Points on a hilly landscape, in no order, each with its height.
From any point a ball takes the steepest step (drop divided by distance) to one of its 2 nearest points. It stops when none of these is lower. Distance is the straight distance between rows; heights are no part of it.
k871: [112 159 172 163 147 151 164  96 209 104 147  71 163 106 123 141 104 108
  95 114 189 142 146 123  77 118]  height 41.9
k125: [123 144  96 138 165  89  90 183 132 140 110 149  92 106 123 112 155 156
  92 105  90 154 137  96  72 138]  height 19.4
k432: [150 124  94 121  49 173 112 144  93 137  99  97  66 142  93 103 160 195
 123 132 111 114  92 111 156 126]  height 33.9
k664: [134 195 111 169 129 126 146  65 188 154 102 191 103 156 107 136  78 105
  95 110 125 153 171 128 189  90]  height 53.2
k751: [128 150 115 165 133 125 164  76 125 141  77 153 127 170 128 157 102 131
 100 109 139 136 144 146 195  73]  height 50.8
k990: [133 195 174 117 195 118 119 120 135 119 152  77 164 133 102 100 140 120
 132  88 139 116 100 103 107 101]  height 49.0
k851: [ 69 106 158  46 155 144 132 114  52 102 143  86 192 101 172 118 141 117
 142  87 153 100  50 171  89 144]  height 70.3
k950: [111  94 145 106 143 136 110 110  65 139 174 123 137 151 109 139 123 129
 122 115 126  82  90 145  99 134]  height 67.7
k162: [ 88  82 175  75 114 154 132 131  31 148 166 110 173 113 140 131 111 116
 131 128 152  79  79 182 108 123]  height 69.1
k453: [ 94 137 152 108 155  94 149 139 101 132  97 121 197 149 135 112 107  99
 147 138 131 100 139 163 169  62]  height 36.9
k532: [128 115 125 170 150 113  92  78 182 120 149 122 103 102 115 161 134  63
 101 113 132 115 119 125  84 125]  height 32.4
k758: [122 158 158 149 110 163 140 138 149 157  92  71 138 139 103 124 131 161
 146  89 170 175  77 113 123 185]  height 39.6
k722: [142 134 112 179 161  84  99 117 112 161 125 169 141 159 116 139 132  78
 138 194 135 133 119 130 163 123]  height 35.1
k483: [117 117 127 135 157 131 180 151 110 124 111  98 131 117 173 176 194 108
 124 140 137  95  83  80 138 138]  height 27.8
k708: [170 142 156 145 100 144 165 133 165 110 111 124 135 129 153 106 102 160
 128 114 112 132 185 158 174  78]  height 34.4
k499: [ 74 126 174  89 147 121 132 121 143 125 120 139 183  87 113 135 160 104
 143 102 116 101 115 121  79 162]  height 43.7
k769: [121 176 134 211 146  95 117  96 186 179 133 187  94 108  94  87 103 127
  89 100 167 161 144 129  99  95]  height 29.6
k336: [ 79 120 126 125 175 101 144 156  66 121  94 100 175 143 150 123 135  96
 118 123 174 132 115 143 134  91]  height 34.1
k471: [112 132 117  90 118 162 161 168 117 136 121  82 178 143 121 113 104 127
 133 150 152 143 127 105 160 135]  height 26.5
k172: [ 75 124 150 123 145 112 124 142 172 118 146 144 142  46 146 127 165 107
 147 112 134 148  96 139  59 164]  height 42.0
k276: [162  61  81 130 112 157 138 111  96  95  82 115  79 119 132 155 217 165
 118  84 121 101  80  70 106 183]  height 35.7
k569: [109 187 159 140 161  79 130 176 155 170 124 168 153 103  95  88 150 143
 158 140 107 121 113 105 114 113]  height 43.9
k521: [167  96 148 105  91 148 185 130 111 112 110 109 170 131 155  79  97 153
 152 140 114 123 166 164 207  92]  height 36.6
k373: [158 105 115 123 158 152 150 150  82  94 186  65 168 136 136 130 125 155
 119 175 176  85 105 134  99 114]  height 44.0
k9: [132 168 144 144 132 141 164  99 220  98 157 102 124  95 147 133  76  96
 140 129 145 131 170 119 125  82]  height 44.1
k494: [166 131 111 120  98 141  95 131  97 139 130 126  99 175  84 100 115 138
 113 115 102  98 103 133 182 107]  height 29.7
k285: [ 98 110 103 142 121 105 105 123 157 143 155 135 115 108 114 149 140  90
 126 111 127 166  99 145  88 179]  height 37.6
k880: [153 118 117 131 132 133 141 156 105 121 145  97 130 156 125 157 112 145
  89 180 125  53 106 133 133  81]  height 41.1
k644: [134 106  84 127 100 168 127 118 192 113 103 151  97 116 130 172 160  83
  95 133 147 145 164 108 125 121]  height 47.4
k748: [136 106 145 130 113  81  93 126 128 142 122 117 131 115 153 138 111  65
 152 132 119 110  62 173 106 116]  height 18.3
k983: [173 104  95 129  95 176 136 115  82 149 151 132  79 184 128 161  92 149
 142 140 116 171 149 115 196 139]  height 54.5
k239: [142 146 130 139  81 160 127 126 167 154 125 137 117 118  90  78 134 130
 125  88 159 186 109 134 131 151]  height 35.0
k465: [138 141 126 156 133 164 126 153 119 152 122 120 110 135 144 135 155  94
 115 107 148 203 182 110 140 149]  height 26.7
k269: [158 120 132 147 171  96 109  95 153 117 128  98 159 139  99 118 175 112
 168 138 137  80  82  99 111 188]  height 46.2
k687: [101 150 120 147 149 135 122 150 109 131 122 121 105  83 164 116 211 125
  93  88 147 195 162 108 104 156]  height 20.3
k16: [107 175 144 126 175 121 141 122 158 153 150 170 145 156  64 111  98 129
  83 140 121 106 170 122 139  78]  height 11.3
k688: [141 113 133 137 126 139 165 170 136 121 122 129 127 115 172 146 127 127
 126 146 134 169 213 131 168 122]  height 31.2
k922: [ 86 107 110  91  91 162 135 181 120 118 102  93 159 125 132 113 147 178
 125 146 132 126 118  92 107 164]  height 21.5
k215: [160 137  96 124 121 127 119 188 143 142  84 132  93 143 142 129 135 153
 109 145 107 149 141 110  99 116]  height 13.5
k720: [128 115 120  87 106 153  95  51 153 101 188 187 138 118 123 144  71  64
 137 152  92 101 165 179 173 115]  height 63.1
k962: [121  98 115 117 102 140 144 193  71 153  76  71 127 125 122 106 165 176
 171 168 146 102 105  99 121 169]  height 26.0
k420: [161 102 136 116  93 153 168 148 102 101 134 101 143 157 159 122  92 182
 122 184 132  77 138 149 182  78]  height 38.7
k404: [126 134  85 118  97 133 146 189 134 140  87 146  98 120 124  84 117 183
 135 139 127 184 175 134 132 103]  height 7.3
k924: [127 157 153 133 109 120  90 142 137 180 142 134 113 121  84  83 109 101
 122  82 108 145  93 162 109 125]  height 29.8
k137: [130 147 146 157 163 162 130 143  79 144 132  70 149 134 128 106 162 137
 111  91 163 161  84 122  94 180]  height 43.4
k291: [102 125 127  53  95 159 141  92 145 115 195 156 154 116 105 108  80 109
 148 119  81 147 173 158 150 108]  height 64.1
k559: [ 94 130 136 110 174 104  96 137  83 112 103 130 121 109 140 100 168 141
  91  64 117 160 143 118  90 146]  height 25.1
k232: [160 140  76 139  93 148 145 137 130 148  76 178  76 167 112 186 153 158
 163 173  86  99 143 106 168 131]  height 53.3
k956: [152 174 146 125 138 139  74 105 166  94 157 147  80 147 154 159  82  97
 104 146  79 106 189 134 143 103]  height 47.3
k936: [111 147 122 149 138 120 162 147 139  99 136 103 131 111 175 125 146 160
 154 118 186 183  94 142 118 150]  height 32.7
k558: [150 148 104 131 140  88 121 115 144 115 169 158  95 107 139 105  88 125
 135 160 108 142 148 166 144  68]  height 58.8
k459: [129 165  94 130 111 165 154 188 117 144 118 114 109 114 124  76 149 205
 134 109 176 198 142 115 116 133]  height 14.6
k839: [167 114 126  90 143 134 107 167 113  96 161  47 160 120 156  85 157 146
 149 154 154 108  79 110  74 147]  height 46.3
k397: [104 181 158 113 189 116 149  96 147  71 151  70 176 113 126  77 140 181
 142  75 149 102  76 122  76 114]  height 50.7
k21: [109 132 107  96  89 173 182 185 157  95 107 129 114 111 135 123 184 183
 155 131 140 126 118  88 151 137]  height 26.4
k553: [107 102 142  96 136  65  86 138 110 104 116 133 143 118 162 125 104 140
 119 125  86 110 162 150  86 109]  height 41.4
k766: [111 126 122 168 162 121 169 124 189 105 132 110 179 123 130 123 130 130
 128 152 213 151 130 111 100 150]  height 38.5
k96: [178 109  58 157 100 145 130 129 117 141  82 131  74 171 135 206 147 127
 142 184 130  81  91 107 147 131]  height 51.6
k609: [141 130 112 145 102 113 136 167 115 152 128 174  82 138 139 134  87 151
 120 187  97 139 155 182 181  82]  height 57.2
k40: [125 179 144 158 123 147 162 170 102 154 155 150  95 122 136 100 141 204
 145 136 134 183 134 108 161 153]  height 24.3
k426: [157 130  79 132  79 144 153 104 145 145  62 183 102 152 127 156  79 151
 157 176  82 149 184 138 191 146]  height 54.7
k131: [ 97 156 151 164 124 105 109  85 189 147 133 131 116  62 117  88  99 120
 113  77 164 176 174 134  78  94]  height 35.5
k382: [131  58 118 100 156 141 130 126  78 129 157 113 151 178 152 201  47 122
  96 128 166 126 167 129 117 138]  height 38.4
k527: [193 154 107 171 167  99 100  95 183 139 120 159 108 139 101 122 177 110
 151 136 149 113 107  74 118 175]  height 43.6
k350: [ 73 134 174 118 122 123 111  79 169 122 105 147 149  84 121 119 110  71
 111  97 125 136 177 141  98  95]  height 38.6
k623: [135 104 138 115 165 119 130 131 156  93 116  68 198 104 157 115 154 115
 172 134 144 106  71 108  96 178]  height 47.9
k361: [147 137 133 140 106 109  84 124 118 151 117 133 105 150  99 136 143  82
 141 108  89 117  61 141 135 125]  height 24.4
k775: [163 131 101 174 119  98 111 144 147 156 120 175 106 125 100 119 164 121
 163 178 146 131 113 111 136 142]  height 39.9
k965: [ 86 153 167  74 148  78 116 132 117 132 124  97 174 126 145  91 118 142
 160 124 105 125 121 164 112 101]  height 39.3
k271: [120 148 124 111 136 163 132 129 204  92 157 120 109 102 152 149 135  90
  99 107 134 148 168 109 116 103]  height 45.7
k136: [ 98 136 143  52 130 162 107 114 107 121 177 130 170 145  79  81 113 125
 142 121 109 132 148 126 127 137]  height 65.0
k20: [108 106 130 150 126 115 140  96  97 141  82 173 136 165 120 177 118 131
  99 150 129  96 169 113 175 106]  height 48.1
k347: [109 101 143 136 118  80  95  81  90 140  68 160 120 160 136 191 110 117
 125 119  90  98 111 128 145 156]  height 45.0
k607: [160 140 133 131 107 145  95 119 139 119 172 151  64 127 158 180 102  72
 133 143  68 130 131 143 156 134]  height 48.8
k611: [115 115 127  92 113  89 101 138 104 116  56 129 143 161 165 173 107 111
 130 130  73  92 141 137 130 118]  height 43.0
k286: [114 122 152 144 128 116 168 147 102 148 147 159 159 115 103  92 110 167
 148 149 149 173 150 144 165 149]  height 34.0
k875: [ 94 125 140 167 147  62 114 105 107 145 132 152 125 138 136 133 106  85
 142 137 150 144  99 168 151  97]  height 27.5
k856: [146 163 121 177 148  96  98 111 153 148 122 158 113 148  93  99 124 140
  79  99 126 121 146 114 103  85]  height 21.7
k123: [137 163 137 134 199 108 124 114 105 124 111  78 149 154 113 117 178 123
 104  64 130 141  74  60 114 154]  height 46.7
k245: [130  31 124 127 131 121 100 144  61 130 112  98 142 123 159 166 129 118
 151 129 145 106  77 108  83 197]  height 34.9
k960: [137 119  76 106 101 129 136 119 128  90  82 139 100 132 124 148 193 174
 146 105 124 107 110  76 136 156]  height 31.3
k991: [145 118 145 152  78 171 170 163 121 120  96 116 124  97 159 127 210 159
 161 154 162 124 140 110 149 143]  height 30.4
k114: [156 152 151 131  94 154 114 160 146 155 169 172  86 126 103 122 133  90
 146 157  78 127 134 130 175 129]  height 50.6
k225: [122  94 120 170 154  98  99  97 144 120 134 169  94  75 103 139 165  86
  70 125  72  76 102 125  47 113]  height 27.3
k91: [156 136 115 125 145 132 104 107 164 103 151 121  84 183 126 172  68 130
  86 116  99 138 171 123 111 154]  height 45.3
k52: [145 135 182 106 121 142 107  48 168 117 202 144 120 107 134 128  59  76
 144 142  69  79 180 178 117  86]  height 62.3
k970: [126 101 126 131 157 124 121 136 114 115 114 117 127  93 132 147 180  82
  89 129 104  83  74 104  79 125]  height 22.1
k82: [ 81 109 152 124 123  70 127  70 165 100 104 155 179  78 133 137 139 108
 149 121 148 107 154 139 116 149]  height 41.2
k124: [150  94 131 127  88 142 152 123 130  86 141 116 123 102 175 128 147 165
 128 139 157 132 177 135 144 155]  height 35.2
k122: [131  52  94 106 128 103 108 194  51 151 115 108 120 121 157 155 147 144
 160 180 123 118 107 106 110 173]  height 30.5
k181: [155 159 124 118 144 105  84 111 141 133 199 146 123 146  95 113  88  98
 125 153  89 113 122 163 110  95]  height 60.2
k624: [126 104 119 104 136 167 185 142 107 130 181 103 161 157 124 154  63 129
 117 148 162 138 139 151 154 119]  height 32.3
k585: [162 106  75 157  83 141 132  99 174 114  88 156  78 137 132 165 163  99
 130 133 157 118  93 133 143 119]  height 49.3
k424: [117 145  75 150 123 134 162 155 116 124 114 111 102 136 142 110 173 226
 154 116 189 187  78 108 128 173]  height 24.2
k200: [119 100 154 100 150 126 110  76 127 108 169 113 145 152 145 179  82 110
 113 114 123 117 182 143  95 133]  height 42.4
k466: [ 95 180 152 134 121  89 128 140 137 184 150 186 145 117  92  74 101 162
 163 121 112 160 148 132 179 128]  height 40.0
k995: [101 134 194  79 149 131 101 101  87 131 179 110 149 137  93  95 133 140
 114  67 107 112 117 136  82 149]  height 66.2
k214: [125  31 119 121 104 149 118 114  54 114  78  84 135 121 130 125 172 175
 118  88 143  96  90  83 103 207]  height 39.7
k11: [175 107 110 129  75 181 126 137 134 156 147 155 104 150 108 111 101 103
 162 139 122 164 149 145 191 154]  height 52.4
k418: [ 97 136 123 120 137 108 120 149  70 120 115 148 120 135 129 123 162 116
  96 114 107 133 128 118 144 105]  height 29.0
k358: [127 130 110 135  97 109 138 122 162 118  93 189 113 137 157 150  49 147
 125 162  63 126 167 181 185 100]  height 56.0
k636: [160 141 180 126 126 158 128 109 130 134 210 120 130 141 104 127  76  84
 124 140 101 105 145 169 139  76]  height 61.4

Call two points neighbours if one is among the 2 nearest of the other. Go from one point of each pair to the other, from neighbour to neighbour, staying as low as possible. Name the highest point that can't be avoided.
k16 and k970 | k499
k922 and k748 | k432
k404 and k687 | k559

Where does a ball stop that starts at each point below?
k609 | k404
k623 | k748
k990 | k748
k20 | k687
k162 | k404
k839 | k687
k11 | k922
k499 | k16
